Each row is a point on a landscape with many valleys, with its height.
A ball rolls from a point to whichever of its 2 nearest points has the largest drop for the distance, and stops where none of them is lower. Distance is the straight distance between rows; heights are no part of it.
j825 height 496: [155  82 100 100 179 124 107 135  87 152 160 141 173  92 143 158 109 133
 100 176 161  61  95  96 200 149 122 170 112  65  68  61 140 153 111  80
 102 144 155  71 110 115 106 106  92  72 112  99  89 122 120 123 146 140
 154]
j81 height 138: [128  54 132  58  64 177 117 122 115  90  97  56 153 192 170 142 196 157
 165 124 101 129 123 122 166 127 132 100  73  44 155  75 134 152 102 121
 144  80 157  87 122 130 162 132 125 166  86 145 101 153  71 199 111 143
 116]
j501 height 143: [148  91 127  58 183 189  64 149 143 156 151  32 150 171 126 153 117 122
 145 132 131 118 141  83 154 107  76 129  56  55 139  88 164 138 126 118
 115  88 117 125 101 132 145  83 155 162 138 120  93  96 120 156 141 140
  68]
j310 height 361: [125 151 105 144 191 135 119 154 161 146 137 134  92 149 107  81  68 131
 173 128 149 156  99 102 120 116 126  84 127 159 120 152 154 130 137 135
 137 162 116 145  66 160 158  98 119 208 109 125 128 100 169 135 123 120
 131]
j374 height 416: [144  85  99 135  71 177  95 139 103 111 170 132 165 106 130 173 160 136
 145 168 102 118 189 154 125 147  95 135 103  82 142 145 177 120  90 166
 154 143 100 113 158 131 140 177 132 104 123 130 116 135 124 129 124  39
  93]
j460 height 522: [105 134 134 121 124  91 192 117 106 115 125 131 142  75 129 147 141  82
  58 130  92  84 126 140 161 105 143 127 152 187 118  60  82 130 113 112
 157 112 124 114 143 103 118 156 123  56 110  85 170 150  98 106 106 163
 178]
j229 height 465: [141 110  87 109 143 157  93 127 107 138 149 107 148 110 120 166 100 117
 132 153 132  89  90  99 160 118  94 132  86  66  96  88 163 134 119 103
 114 151 147  88 115 135 139 112 118 123  97 119  95 106 124 136 146 127
 139]
j841 height 398: [ 94 126  91 108 152 102 137 166 137 146 137  96  96 131 127  90  87 126
 155 131 105 121  69 103 149 115 134  92 115 144 114 119 130 164 115 116
 144 170 137 116  70 157 160 104 109 163  82 113 139 120 137 144 125 106
 125]
j60 height 232: [142 175 102 211 172 105 159 115 139 103 114 218 116 114 100  76 122 163
 106 115 162 158  94 151 100 109 155  91 178 229  98 158 117 116 154 160
 140 128  98 151 106 148 133 154 111 154 136 114 166 133 156 130 118 153
 184]
j927 height 491: [114 130 102 121 142 123 197 101 112  78 132 151 147  78 107 172  96  94
  57 153 111  84  83 125 164 128 130 122 160 176  57  44  89 142 125 155
 183 130 129  77 105  84 142 173 101 106  94 105 129 149 107 123 102 169
 166]
j190 height 367: [ 76 157  99  43 170 111 149 126 119 133 142 100 149 134  96 128 125  98
 101 115  96 116  84  64 182 157  76 113 126 172 104  60  99 145 114 164
 180 122 134 130  86  95 129 155 138 138 118 152 153  95 168 140 101 124
 165]
j208 height 568: [143  99 179  97 158  71 120 149 146 150 136 120 117 107 138 115 114 112
 124 154 124 104 159 166 134 147  91 161 165 110 133 122 116 135 109 118
  94 175 124 133 104 134  74  88 114  80 134  93 129 110 156 107 152 118
 135]
j370 height 337: [137 153 130 198 128  78 171 102  96 135 102 186 130 135 147 127 118 137
  71 139 175 126  96 156 138 149 178 164 157 158 106 114 105 155 150  80
 103 150 147 162 161  82 115 136 102 115 157 144 103 156 109 107 120 159
 154]
j627 height 149: [155 122 121  86 162 141  98 111 125 176 154 161 179 116 154 126 187 109
 104 133 164 101 156 127 168 148  93 194  72 139 150 127 154 110 111  92
 104  98  74 139 118 111 152  85 127 110 163 115 167  93 135  97 134  82
 156]
j21 height 480: [130 145 163 120 127 104 103 114 128 165 123  81 121 138 107 106 123 112
 134  95  82 144 165 129 123 113 117 114 123 136 166 173  90  72 136 136
 115 132 132 184 171 141 100 131 179  79 182 146 168  83 167 113 121 112
  81]
j980 height 427: [152 149 100 195  75 119  67  76 125 130 121 193 135  89 116 110 151 147
 131 126 143 130 142 174  83 101 118 169 118 140 139 196 148 100 105 160
 117 173  97 126 158 155 109 136 114 110 165 108 148 120 164 109 167  95
 171]
j947 height 366: [149 146 144 162 118 115 121 141 141 117  79 129  89 139 107 102  68 153
 146  91 134 145 113 156  86  84 154 105 115 122 139 185 112 122 166  93
 101 128 167 148 129 159 131 108 150 134 133 109 125 127 135 141 144 141
  99]
j454 height 447: [120 176 132 133 175 114 108 108 114 173 129 104 125 121 102 111 101 122
 147 111  96 145 151  94 130 152 120  99 149 159 138 157 129  69 143 170
 147 151 124 183 187 115  73 148 173 126 185 197 161  72 225  98 109 128
 124]
j493 height 370: [111  90  89 124 138 127 129 142 107 148 159  75 127 163 134  95 193 147
 176 135  56 125 154 122 170 138 120  84  91 140 174 168 134 123 104 174
 160 139  73 150 160 140 176 146 132 126 131 119 177 105 130 143  98  53
  76]
j631 height 542: [139 115 139 121 100 126 167  78 104  98 107 151 156  79 144 174 151  91
  61 137 126  76  81 136 177  92 155 139 126 133  91  52  86 126 115  80
 120  83 143  75 141 109 142 134 108  70 107  80 147 142  83 126 122 210
 190]
j54 height 523: [120 168 114 178 163  86 140 154  97 177 126 143 119 172 149  78 126 154
 144 132 134 160 123 125 136 159 173 114 144 183 143 166 120 131 129 118
 140 157 139 196 153 107 119 138 140 156 171 185 133 142 148 119 110 119
 113]
j788 height 671: [133 100 127 139  57 162 131 115 146 105  84 123 111 149 121 102 165 143
 114  73 116 151 139 164  97  90 152 109  81 114 169 165 114 130 136  82
  79  46 126 110 128 160 200 106 138  96 127  75 200 128  79 170 151 104
 133]
j743 height 338: [107 137 120 155 119 152 129 145 142 128 153  94 123 153 103  99 175 131
 162 113  70 158 175 122 108 120 101  75 115 168 153 171 128  86 122 210
 173 108  72 179 151 133 163 175 161 131 144 128 176 111 148 149  98  75
  79]
j88 height 320: [160 113 181 115 158 113 105 163 162 130 139  96 103 140 142 128  67 156
 151 149 154 153 169 142  85 171  92 177 177  87 143 161 140 141 148 174
 122 174 137 138 114 133  49 103 120 161 139 149  56 151 160  99 153 132
  77]
j526 height 290: [106 173 108 143 123 123 106 123 135 170 156 150 145 109 120 130 137 107
 127 131 140 118 143 117 118 148 120 161 124 146 129 140 142 125 116 110
 132 160 122 134 149 117 146 118 142 124 146 169 144 114 126  84 155  96
 105]
j18 height 145: [108 128  59 133 103 105 133  79  70 134 135 146 140  96 162 109 187 118
 104 118  75  88  92 134 190  98 143 129  83 180 132 106 134 111 103 115
 144 125 107 104 179 128 154 165 103  75  94  79 193 123  96 113 104 102
 192]
j875 height 497: [142  80  94 158  69 152 113 113  88 127 125 160 150  68 175 147 148 138
 108 172 150 114  83 133 159 131 167 137 118  52 116  90 152 174 103  69
  90 130 147  71 143 154 139 106  73  87  83 130 105 173  69 126 151 108
 166]
j436 height 124: [146 158 157 150 141 116 154 124 147  99 123 183 107  94  96 148 120 116
  81 114 134 125 178 171  79 121 118 133 152 195 119 157 110 100 158 127
 117  80  96 143 109 129 131 148 128  89 151  96 177 115 121 105 121 126
 125]
j268 height 414: [ 99 178 100 116 187 128 127  95 104 153 144 125 150 114  90 155  99 121
 121 113 124 144 155  73 133 193 113 135 189 164 108 114 138 105 150 188
 164 164 122 139 192  72  64 176 146 146 154 198 105 105 220  97 119 141
 161]
j301 height 603: [172  68 190  98 151 150 120 151 175 146 129  63 111 166 154  84 139 140
 146 122 117 152 182 137 128 135 109 162 109  78 194 165 113 151 118 113
  93  84 109 150  84 134 163  68 157 135 142 104 146 119 111 152 150 126
  31]
j195 height 82: [120 140  83 104 152 133 121 103 112 157 162 149 152  83 136 130 159  94
  85 137 120  75 108 103 175 125 102 160  77 151 104  90 133 115 111  94
 131 120 103  99 135 119 162 112 114  93 105 105 191  94 116 104 115  93
 162]
j298 height 379: [125 194 123 132 213 127 119  85 151 159 147 155 129 105  69 143  72 118
 106 101 178 146 150  75 112 158 137 137 190 192  88 144 142  76 185 148
 130 120 134 145 156 118  99 150 145 156 148 184 127  84 211  71 129 164
 144]
j133 height 256: [104 159 154 100 101 115 127 168 141 109 112  74 130 132 152 153  75 150
 151 103 120 131 133 124  97 120 138 130 153  90 133 108 120 165 145 170
 149 190 172 114 158 118  60 142 148 158 118 179  40 187 115 130 154 120
  73]
j923 height 420: [150 103 104 199 117 131 128 151 122  97 142 156  94  96 110 133 103 151
 146 170 133 112 154 179  88 118 139 102 133 109  97 172 151 112 134 143
 136 168 103 111 125 154 143 157 106  99  99 103 121 121 130 114 131  80
  92]
j715 height 194: [161 125 166 151  70 168 119 151 150  67 117 160 130  98 134 186  99 146
 137 148 179 145  99 154  67 126 121 156 152  58 119 136 147 166 139 146
 131 138 131  93 105 118  91 102  90 163 104 148  36 179 123 126 164 148
 119]
j546 height 299: [154 134  99 149 140 157  93  90  94 145 117 123 149 151 118 124 138 140
 149 131 121 149 129 129 131 122 115 134 103 126 144 167 159  76 138 159
 147 135 119 182 155 108 138 134 151 154 145 132 119 119 154 132 107 136
 148]
j538 height 187: [109 195  87 178 156 107  80 121 151 181 140 148 121 116  96  87  93 148
 173 122 171 147 144 115 101 136 131 125 173 165 111 175 149 109 131 156
 151 206 115 129 164 156  92 136 141 185 160 185 123  93 203  82 159 103
 121]
j543 height 382: [161 133 135 144  83 147 122  99 107 111 106 148 162 165 179 157 152 155
 120 137 172 150  99 144 128 155 128 178 136  73 139  98 139 138 133 128
 132 165 150 147 152  83 101 122 108 183 140 172  43 180 125 138 124 172
 159]
j548 height 644: [140  84 176 105  83 135 141 145 138 118  78 100 103 142 147  93 146 141
 117  94 141 141 140 172 114 108 168 124 125  68 172 146  85 165 144  57
  55  64 152 102 119 144 138  66 118 102 120  93 164 141  69 171 173 150
 123]
j744 height 183: [152 186 148 194 116  98 151 128 164 105 102 204 100 115  76 116 111 156
  94  98 153 165 160 177  65 121 139 117 194 203 120 190 113 120 151 160
 135  98 112 154 121 133 105 163 114 128 156 123 156 143 144 114 146 146
 154]
j105 height 402: [ 78 175  85 123 149 114 151 133  98 134 136 110 135 128  87 119 102 126
 132 112  79 137  96  83 145 138 122  71 144 169  90 108 120 119 120 177
 187 163 138 134 136 117 113 175 147 145 119 155 130 121 172 136  98 118
 147]
j23 height 185: [ 56 150 119  79 108  82 181 142  92 144 106  81 128 175 153 109 151 124
 133 115  58 125  81  80 182 135 178  83 126 147 150  74  87 144  92 122
 164 119 181 140 135 106 113 161 126 126 114 178 136 157 107 144  83 157
 135]
j124 height 189: [115 148  62 161 165 103 137 116  74 129 129 149 128 136 142  80 184 136
 134 129  79 115  87 114 166 117 148  81  93 201 134 135 133  96 116 159
 163 131  90 157 164 113 151 164 126 117 125 112 184 114 135 150  76 104
 171]
j164 height 231: [123 174  61 164 117 141 138  88  93 107 141 191 156 115 139 114 199 132
 109 126 121 133  81 113 149 115 123 112 107 199 111 119 154 101 109 189
 177 142  88 125 149 102 162 177 119 146 124 111 148 139 132 146  93 133
 198]
j302 height 186: [155 152 103 187 130 142 140  85 132 103 139 224 133 109 107 130 150 158
 112 124 168 159 103 141  99 120 116 138 177 175  96 162 156 105 148 197
 135 147  75 133 112 122 125 147  95 175 119 118 118 144 174 116 123 152
 199]
j344 height 236: [152 110 161 146 155 144 158 116 118  98 132 170 148  84 129 181 108  99
  74 150 188  97 117 124 118 134 147 158 132 118  66 107 114 130 153  72
  94  74 138  93 114  99 141 109 120  92 142 105 104 147  79 112 137 188
 128]
j227 height 322: [ 87 161 116  48  90 117 123 122 132 146 137 117 171 108 128 143 162 100
 103 109 112 118 101  87 168 151  67 163 135 119 114  51 105 161  71 137
 164 161 141  91 101  96 117 130 134 132 117 147 126 119 148 134 152 126
 186]
j797 height 543: [ 99 107 142 133 103 101 168 156 150 150 131 117 102 152 149  85 159 132
 119 111 109 134 173 154 127 142 163 121 130 144 193 172  98 163 127  74
  92  96 120 136 119 145 163 110 125  94 142 122 201 132  76 129 150  89
  83]
j700 height 744: [102  56 133  79 145 149 158 154 108 138 137  34 125 207 154 116 163 143
 165 130  61 139 157  97 171 169 148 109  99 106 183 129 114 158 119 143
 150  96 128 142 127 105 157 150 153 140 130 152 128 143  97 166  93 103
  42]
j790 height 401: [120  86  90 102 129 149  93 120 104 163 155  88 142 147 144 118 179 133
 150 138  90 112 136 120 176 130 107 126  73 107 162 136 162 134 103 112
 136 129 102 134 149 139 183 120 127 127 116 128 156 112 109 131 118  79
 112]
j282 height 329: [144  95 127 162 162 121 140 121 116 121 100 127 102 137 100 130  92 129
 125 130 130 114 129 160 107  97 160 107 101 136 119 159 120 103 171  74
  87  95 148 139 119 138 156 128 140  92 125  82 150 107 104 134 111 141
 112]
j870 height 442: [ 88 155 140 121  77 112 153 125 120 113  97  94 125 127 109 138 120 104
 126  91  55 136 105 114 111  67 152  78 125 124 131  99  98 106 116 141
 145 133 167 135 154 137 114 165 156 100 118 120 123 145 118 140 112 153
 145]
j456 height 188: [124 126 125  62 144 113 115  96  99 159 120 109 172 162 165 132 204 112
 117 124 117 104  80  96 201 144 108 163  97 133 141  80 116 122 109  82
 137  98 144 140 134  92 123 121 139 126 130 123 141 116 126 141 102 172
 189]
j604 height 254: [151 148 169 128 116 152 100 156 148 128 126 152 142 106 154 165  99 137
 130 132 186 129 145 136  86 142 117 190 147  71 126 136 143 156 145 113
 104 142 145 109 135 110  73  85 122 147 147 163  53 164 115 105 172 145
  98]
j879 height 125: [105 125 127 100 129  85 160 115  69 164 116  99 140 161 162 116 173 123
 123 133  67 118 119 104 186 145 155 118 119 152 161 117  94 121 110 121
 145 117 143 176 163  93 106 161 141  96 132 126 155 138 128 140  82 132
 156]
j577 height 433: [ 97  99  98 130 148  68 156 157 111 137 135 118 100 115 148  83 123 135
 139 153  81 112 110 162 158 123 129  99 139 153 140 119 121 154 102 133
 146 190 110 129  96 153 129 122  87 109  93  84 167 126 146 131 115  78
 140]
j561 height 577: [126 120 189 113  67 105 129 154 163 149 142 128 124 112 155 113 161 124
 115 120 122 142 188 161 112 140 125 168 151  91 187 171  96 161 102  99
  94 126 122 130 125 137 111  92 131  96 163 129 154 148  94 121 181  96
  74]
j698 height 238: [ 89 123 158  99 150 138 162 167 142  98 110  84 114 175 129 140 113 115
 149 119 113 140 107  90 109 142 140  90 119 140 129  95 119 133 155 121
 146  83 165 142  85  96 139 155 158 165 122 159 114 141 111 164  78 169
 100]
j334 height 253: [123 122 149  98 194 126 134 144 131 145 159 120 125 148 126 117 148 104
 119 140 132 125 158 109 131 163 106 137 119 162 146 137 136 117 135 125
 117  86 109 179  93 105 143 117 145 135 152 129 166 102 130 127 104 129
 114]
j630 height 531: [130  84 137 104  55 181 118 137 105 105 139 136 165 104 161 179 184 122
 117 150 127 121 136 122 146 132 135 131 108  59 135  95 154 146  89  96
 121  78 137  82 135 132 151 119 116  99  97 124 108 174  62 147 136 109
 136]
j937 height 462: [121 171  98 205  84  86  77 104 120 140 112 158 130 126 118  59 166 153
 157 113 110 157 136 153  97  90 130 115 139 166 158 205 128 107  89 203
 150 182 111 145 172 160  97 155 137 122 169 122 146 135 168 133 171 104
 143]
j440 height 510: [110 118 163 118  52 121 165 112 116  93  83 117 130 124 153 166 154 107
  95 113 123 106 111 140 128  98 181 109 127  97 118  67  86 126 124  88
 121  79 170  84 153 118 128 136 115  95  95 113 117 161  60 146 127 210
 154]
j550 height 450: [157 134 117 193 170 121 130 125 127 114 138 180 105  97  95 140  77 139
 142 163 173 110 153 156  87 150 137 128 165 146  65 162 152  96 156 148
 126 182 108 119 143 134 114 145 105 126 135 130  99 111 158  68 127 114
 115]
j29 height 711: [104  71 119 121  42 158 141 139 118  98 150 119 130 128 144 126 194 132
 153 126  62 137 154 141 125 111 126 100 104 109 157 130 135 145  89 156
 141 102  93 105 140 159 182 162 116 107  79  80 159 151  84 169 120  66
 127]
j849 height 483: [142 150 170 150 179  93 132 134 179 109 120 149  72  97  73 136  29 123
 146 130 159 129 160 143  80 135 131 130 207 170  72 161 124 111 177 145
 121 162 137 116 142 177  71 133 122 120 135 124 103 108 180  54 133 137
 111]
j721 height 461: [122 157 105 143 143 122 174  72 133  99 138 162 144  49  71 175  48 116
  82 128 119 107  93 106 141 128 128 128 202 186  28  72  97 142 120 188
 166 179 122  71 150 106 110 182 109 127 108 131 101 138 156  85 138 158
 163]
j386 height 126: [117 183 110 162 130 115 104 108 152 151 123 155 131  94  89 135  68 135
 153 111 163 127 118 109  99 135 121 165 196 153  99 140 136 137 135 160
 128 215 140 104 170 133  54 134 124 179 131 178  77 118 195  77 165 130
 144]
j20 height 286: [161 109 131 145 183 126 125 110  85 136 132 146 147 115 126 151 122 119
 100 151 172  85 156 141 137 144 141 158 101 126  92 137 143  86 161  66
  87 100 139 135 144 103 135 121 137  74 169 112 123 106 104 101 123 139
 117]
j796 height 197: [ 98 200 121 156  83 106 122 144 142 129 102 122 129 132 124 129  93 151
 164 103 121 145 105 114  98 113 154 131 175 136 129 126 128 155 122 189
 157 211 158 132 179 126  52 153 140 197 137 196  52 179 151 121 161 137
 127]
j42 height 239: [125 171  99 151 152 113  82 130 164 182 151 152 114 121 115  85 127 136
 152 137 168 133 167 147 120 155 116 158 134 151 140 181 158 113 117 130
 120 193  89 138 128 146 143 106 128 158 171 168 163  74 175  73 171  74
  97]
j889 height 276: [ 98 163 104  96  68 123 143 115 118 112 135 158 157 124 149 125 193 112
 112 122 110 137  89 116 146 146 100 130 125 152 130  83 137 137  84 162
 172 149 114 111 115 110 154 148 119 155 117 129 140 146 126 148 122 130
 195]
j828 height 302: [143  74 163 102  66 140 135 104 122 118  93 120 136 177 197  97 229 137
 127 117 139 153 120 161 152 138 145 146  95  98 178 129 126 147 103  88
 109  67 120 131 117 131 180  96 113 146 117 101 153 150  77 175 118 147
 177]
j281 height 432: [100 175  80 132 133 132 145 113 108 116 130 130 147  96  80 161  50 120
 115 125 124 117  81  80 140 130 130 108 153 147  44  83 117 138 137 170
 182 186 163  87 153 118 114 168 140 155 104 165  78 136 153 118 130 139
 137]
j873 height 560: [148  31 159 105  79 193 126 132 125 105 126 128 155 104 160 149 201 125
 138 145 125 121 153 146 148 105 136 123  97  56 145 106 146 151 100  81
  80  25 105  66 122 173 162  86 115  80  82  77 168 147  54 154 130  94
 141]
j142 height 386: [137  75 101 151 121 160 129 144  89 106 149  89 128 144 130 153 124 154
 157 171  91 124 172 141 123 146 131 100 119  91 126 141 163 114 135 155
 153 145 134 129 147 125 146 168 133 112 106 118 103 137 104 146 110  82
  71]
j275 height 464: [167  62  83 156 119 171  90 113 109 132 146 164 151  86 155 133 150 138
 141 165 157 117 111 146 156 124 143 152  74  49 125 130 197 148 110  72
  85 127 123 105 105 155 186  93  80 112 105 127 114 142  93 117 140  80
 143]
j256 height 426: [133 128 122  88 157 108 134 131 122 126 134 139 140 113 118 158  77 118
 113 142 152 110  75 111 153 141  88 152 152 106  92  71 129 170 119 143
 126 194 146  95  98 118  92 107 108 149  99 122  72 124 160 136 142 157
 172]
j226 height 403: [116 171 126 177 101  87 129 117 127 122  89 138  99 105 102 119  73 125
 124  98 107 125 103 152 112  79 167 112 140 158 110 157 104 117 135 114
 116 164 162 131 168 159 108 139 143 101 140 111 126 133 133 112 146 148
 139]
j290 height 308: [140 107 174 106 147 102 143 153 113 101 112  80 123 137 132 166  58 131
 131 127 116 114 135 118 106 132 129 133 155  95 107 110 115 135 168 142
 118 151 182 117 163 116  54 134 153 108 126 120  49 161 120 129 125 162
  93]
j872 height 205: [160  97 118 118 156 182  65 126 154 145 140  85 106 146 100 139  96 104
 149 132 139 124 146 120 106  81  79 120  69  76 130 137 158  92 136 121
  94 103 113 142 103 164 158  87 141 126 126 101 126  66 145 131 133 104
  82]
j514 height 297: [109 131 143 139 171 109 147 169 138 121 150 117  96 142 111 109 118 132
 151 140 114 146 168 139 103 161 117  90 160 166 132 158 129 117 143 163
 146 127 101 170 102 126 129 148 143 138 131 132 156 116 148 125  97 108
  83]
j56 height 190: [118  79 135 102  94 165 158 139 135  66 105 100 126 187 142 150 184 136
 164 127 129 128  97 127 122 145 139  94  92 106 134  76 132 140 132 122
 149  75 140 109  75 102 176 143 123 178  88 129 111 136  98 203  87 165
 128]
j47 height 387: [157 124 112 173  30 144  78  97 117 126 100 161 129 133 152  96 166 168
 138 111 128 160 147 175  95 101 145 158  91 100 172 205 145 116 105 143
 120 128 128 142 162 143 152 135 122 113 149 117 131 153 118 145 163 106
 137]
j807 height 493: [127 194 127 195 133  89 116 142 130 154 104 154 113 149 109  58 140 161
 152 105 115 176 139 138 101 126 152  83 165 186 151 200 116 105 116 172
 146 149 128 184 160 149 108 158 154 142 183 162 157 136 170 128 139 111
 121]
j201 height 237: [ 85 148 110 139 106  95 188 142 104 106  96 117 111 181 150 117 122 145
 127 128 109 138  47 101 156 126 191  62 144 148 107  64  96 158 128 130
 176 145 180 127 130 118 121 165 109 171 101 165  91 176 107 166  87 168
 148]
j352 height 435: [100 126 129  74 146 119 137 153 166 119 133 116 115 112 108 125  82  87
 119 130 132 101  65  97 141 104 100 111 131 121 102  64 107 163 111 120
 140 144 142 100  51 145 137  92 107 145  77  99 134 103 139 159 139 155
 170]
j802 height 513: [126 103 145 140 118 107 131 141 147 150 124  91  89 164 119  73 131 152
 143 104  94 133 182 156 120 119 146 104 112 116 183 190  89 106 133 100
 104 121 137 147 146 164 162 129 156  82 162 131 194  86 119 120 132  71
  29]
j219 height 340: [162 140 119 139 143 158  97  88 115 147 126 153 163 142 134 152 125 146
 136 140 166 148 135 133 119 157 103 187 153 109 137 147 159 109 151 155
 130 163 127 156 151  79  91 122 131 167 157 157  66 134 176 108 130 160
 170]
j635 height 74: [144  73 139  64 109 200  94 152 147 129 116  33 143 174 165 135 157 147
 166 111 123 130 136 118 145  98 118 132  72  26 169 102 142 148 128 102
 114  73 141 105 132 130 158  89 155 169 101 143  96 139  72 172 142 143
  50]
j343 height 477: [ 97 139 154 111  36  98 164 105 121  97  54  99 100 167 164 126 167 132
 131  91  80 135  95 129 136  78 205  72 118 113 154  81  84 112 121 115
 127 101 189 128 161 137 127 154 121 125 104 139 117 160  83 160  98 201
 165]
j809 height 692: [ 97 148 122 144  52 153 136 128 159 106 131 137 114 137 120 119 189 115
 134  83  91 157 131 142  90  80 124  94  96 156 161 146 120 125 105 141
 142  80  93 135 119 156 199 144 148 114 116  93 189 127  95 154 128  98
 124]
j931 height 336: [ 99 196 122 117 168 130 117 145 161 163 162 119 128 129 105 141  80 112
 132 115 148 149 137  82 108 161 117 139 154 164 112 122 140 124 161 126
 151 146 149 138 139 115 114 125 166 174 148 198 114 120 144  90 145 133
  94]
j354 height 255: [158 133 115 121 192 164  87 116 136 144 139  96 115 148  88 150  77 122
 155 138 153 129 151 110 109 123  93 118 116 118 116 159 161  63 165 158
 126 140 122 160 121 144 127 118 146 152 133 141 103  72 181 117 111 135
 106]
j572 height 585: [138  63 155  94 140 174 120 151 137 129 155 128 151 123 135 148 182 102
 107 132 156  94 149 119 145 114 126 142  77  95 126 102 140 136 120  61
  77  20 101 100 100 141 172  76 127  91 116  82 186 121  64 149 141 114
 120]
j998 height 373: [133 159 142 102 171 107  87 143 147 183 139  91 130 133 142 126  92 129
 152 126 148 133 169 119 128 169 101 180 160 113 155 135 137 140 139 127
 124 189 139 134 158 108  58 107 158 154 183 190  87 116 168  86 161 129
  80]
j93 height 729: [ 83  66 121  68 110 147 171 156 106  99 153  64 141 179 124 148 180 133
 142 132  65 114 152 110 157 156 113  89  98 123 151  99 115 159 105 153
 158  86 117 120 120 115 173 172 136 114 100 112 151 139  85 172  93  82
  90]
j859 height 127: [148 156 135 165  65 154 140  98 147  77 111 182 130 107 116 166 131 137
 128 123 150 151  86 138  76 101 118 131 163 112 100 141 133 129 135 173
 146 143 122 110 125 126 118 145  96 168 105 134  84 155 133 134 135 176
 172]
j564 height 246: [118 132 134 121 121 101 146 110 113 130  96 145 125 163 163  96 177 124
 107 115 129 135  76 142 154 126 147 134 111 165 154 117 108 131 129  72
 105  98 141 155  94 115 155 110 118 143 131 106 171 134 111 160 114 172
 192]
j643 height 289: [128 134 119 198 127  97 188 107  98 106  84 161 106 157 155 119 101 143
 103 135 149 130  45 131 151 104 220 102 134 154 104 103  87 152 170  75
 121 135 176 142 150 115 133 139 101 144 120 131 101 160  96 139  94 190
 155]
j566 height 284: [ 98 167 150 122 144 156 159 177 183  86 136 135  97 143 107 140  69 122
 147 110 165 165 112  97  80 140 134 100 162 145 102 119 135 148 177 139
 158 103 144 117  68 120 136 132 135 211  96 172  96 147 121 144 115 167
 102]
j221 height 351: [123 115 124 127 144 108 141 138  73 125 140  95 133 136 124 173  98 129
 133 162 107 112 164 125 128 171 133 117 142 117 108 124 138 113 142 151
 146 163 153 140 178  94  87 172 139  89 139 140  74 141 130 117 106 119
  95]
j430 height 546: [135 141 174 119 196 128 127 165 197 119 115 117  69 160  91 113  57 105
 143 112 157 143 151 118  88 108 130 103 120 157 145 152 107 127 177 100
  83  65 139 166  54 160 130 101 151 140 137 107 160  80 143 142 119 141
  92]
j680 height 184: [164 142 163 162 125 133 177 126 140  80 111 205 128  82 123 164 116 115
  63 135 186 120 151 175  80 142 152 159 141 154 103 152 115 131 158  86
  97  62 116 117 100  97 150 119 104  94 153 102 142 154  91 118 129 147
 132]
j542 height 576: [147 103 189  96 182 136 117 165 188 135 140  57  78 167 114  92  81 123
 160 119 117 154 178 118 101 121 101 122 118 108 174 156 112 121 152 147
 107  95 117 162  77 151 131  99 161 137 141 123 137  93 147 133 119 120
  21]
j266 height 514: [129 176 180 117 189 104 115 149 191 128 119 107  76 116  73 124  16 103
 139 101 150 138 145 112  93  97 119 106 153 167  91 144 110 104 174 110
 107 125 162 139 122 183  80 108 166 126 153 136 123  91 174  93 133 145
  94]
j80 height 203: [174 103 135  94 198 161 118  94 113 142 145 160 160 143 143 139 162 117
 109 142 178 110 142 124 150 154  83 174  98 147 135 129 155  93 139 133
 111  93  88 169  93  96 140 109 129 147 151  99 133  94 143 129  91 147
 181]
j232 height 381: [148 159 136 155 179  89 148 118 129 136 119 163 127 117 130 130  63 115
 104 134 177 119  79 114 142 131 143 164 155 157  78 104 109 151 159  90
 105 160 164 128 133 115  99 105 121 138 134 142  94 130 139  99 129 181
 161]
j845 height 604: [148 120 172  90 208  98 126 155 172 150 140 146 104 131 133 104  85 102
 118 149 183 118 122 122 138 142 101 145 153 136 131 118 123 149 131 123
  86 137 126 148  40 136  90  71 107 143 124  92 111 102 157 128 140 166
 160]
j250 height 498: [154  97 121 127  97 129  74 119 136 123 146 165 135  59 129 147 141 110
 129 171 124 106 148 166 120 110  85 165 120  90 135 133 159 126  69 143
 104 168  87  96  96 166 111 105 104  89 117  91 132 116 159 103 143  63
 148]
j765 height 617: [125 105 188  93 146 124 135 165 142 133 122 110 126 134 143 123 128 118
 109 119 166 117 138 134 121 116 146 138 120  98 129 112 100 137 150  50
  67  53 148 114  99 128 121  69 137  91 144  91 148 125  71 151 163 177
 110]
j70 height 637: [116 128 164  81  92 177 104 145 166 140 167  78 149 145 117 161 148 105
 131 112 113 158 176 109 101 132  62 139 116  85 149 126 131 129 119 149
 142  88 112 127 122 123 137 127 168 131 144 145 118 129 112 137 133 108
  60]
j576 height 536: [144 116 153 134 114  93 121 141 143 128 122 156 112  75 129 131 105 101
 105 143 143 104 130 175 115 106 120 151 143 105 121 131 118 140 115  81
  78 143 123 104 103 161 110  68 100  80 122  77 140 122 122 111 172 121
 156]
j581 height 610: [143 109 189 103 115 151 102 155 154 146 170  98 139 126 144 145 149 129
 132 153 139 139 216 138 103 166  82 186 141  76 164 161 127 125 121 130
 125 106 115 128 131 110  95 107 150  92 177 148 108 148 110 106 165 105
  42]
j355 height 323: [131 168 129 161 157 168 128 142 180 112 131 162  98 148  86 112  78 159
 157 105 175 180 112 103  76 108 134  98 168 155 107 175 151 119 179 158
 147 113 120 143  86 150 135 128 126 216 107 155 107 126 169 128 127 168
 135]
j311 height 347: [139 111 119 164  27 145 129 104 106 108  95 145 118 161 178 106 193 159
 131 116 122 163 113 163 122 113 184 126 102 101 163 148 132 131 111 122
 122 102 136 143 154 132 165 141 110 128 111 113 127 166  78 171 129 140
 157]
j377 height 436: [151  67  68 110 114 177  75 113 103 147 167 145 187  87 163 147 192 130
 137 162 131 111 138 126 189 139 110 168  59  72 148 110 197 153  69  96
 121 120  90  97 136 155 169 100 108 113 121 139 139 139 114 109 134  38
 151]
j621 height 466: [141  97  90 111 144  99 105 122  98 140 160 132 126  95 146 106 151 132
 132 166  98  90 145 161 168 147  87 137 113 128 134 133 148 118  90 152
 130 205  82 118 121 149 113 130  95  98 114  94 155  89 163 109 118  55
 150]

Call two points neighbours if one is among the 2 nearest of the other. Go from one point of each pair to the other, from neighbour to neighbour, staying as low as possible. Name the highest point that can't be avoided.
j256 and j386 => j352
j386 and j859 => j998
j436 and j859 => j60
j635 and j859 => j543

Where does a ball stop that starts at each point below?
j310 => j635
j226 => j436
j29 => j195
j460 => j195
j875 => j195
j301 => j386
j454 => j386
j807 => j879
j374 => j386

For each start below, name every point that the ball comes to, in order.
j440 => j343 j870 j226 j947 j282 j20 j344 j680 j436
j93 => j29 j809 j788 j548 j765 j572 j873 j630 j875 j275 j377 j790 j493 j743 j514 j334 j80 j627 j195
j700 => j493 j743 j514 j334 j80 j627 j195
j797 => j802 j21 j454 j268 j298 j931 j526 j42 j538 j386
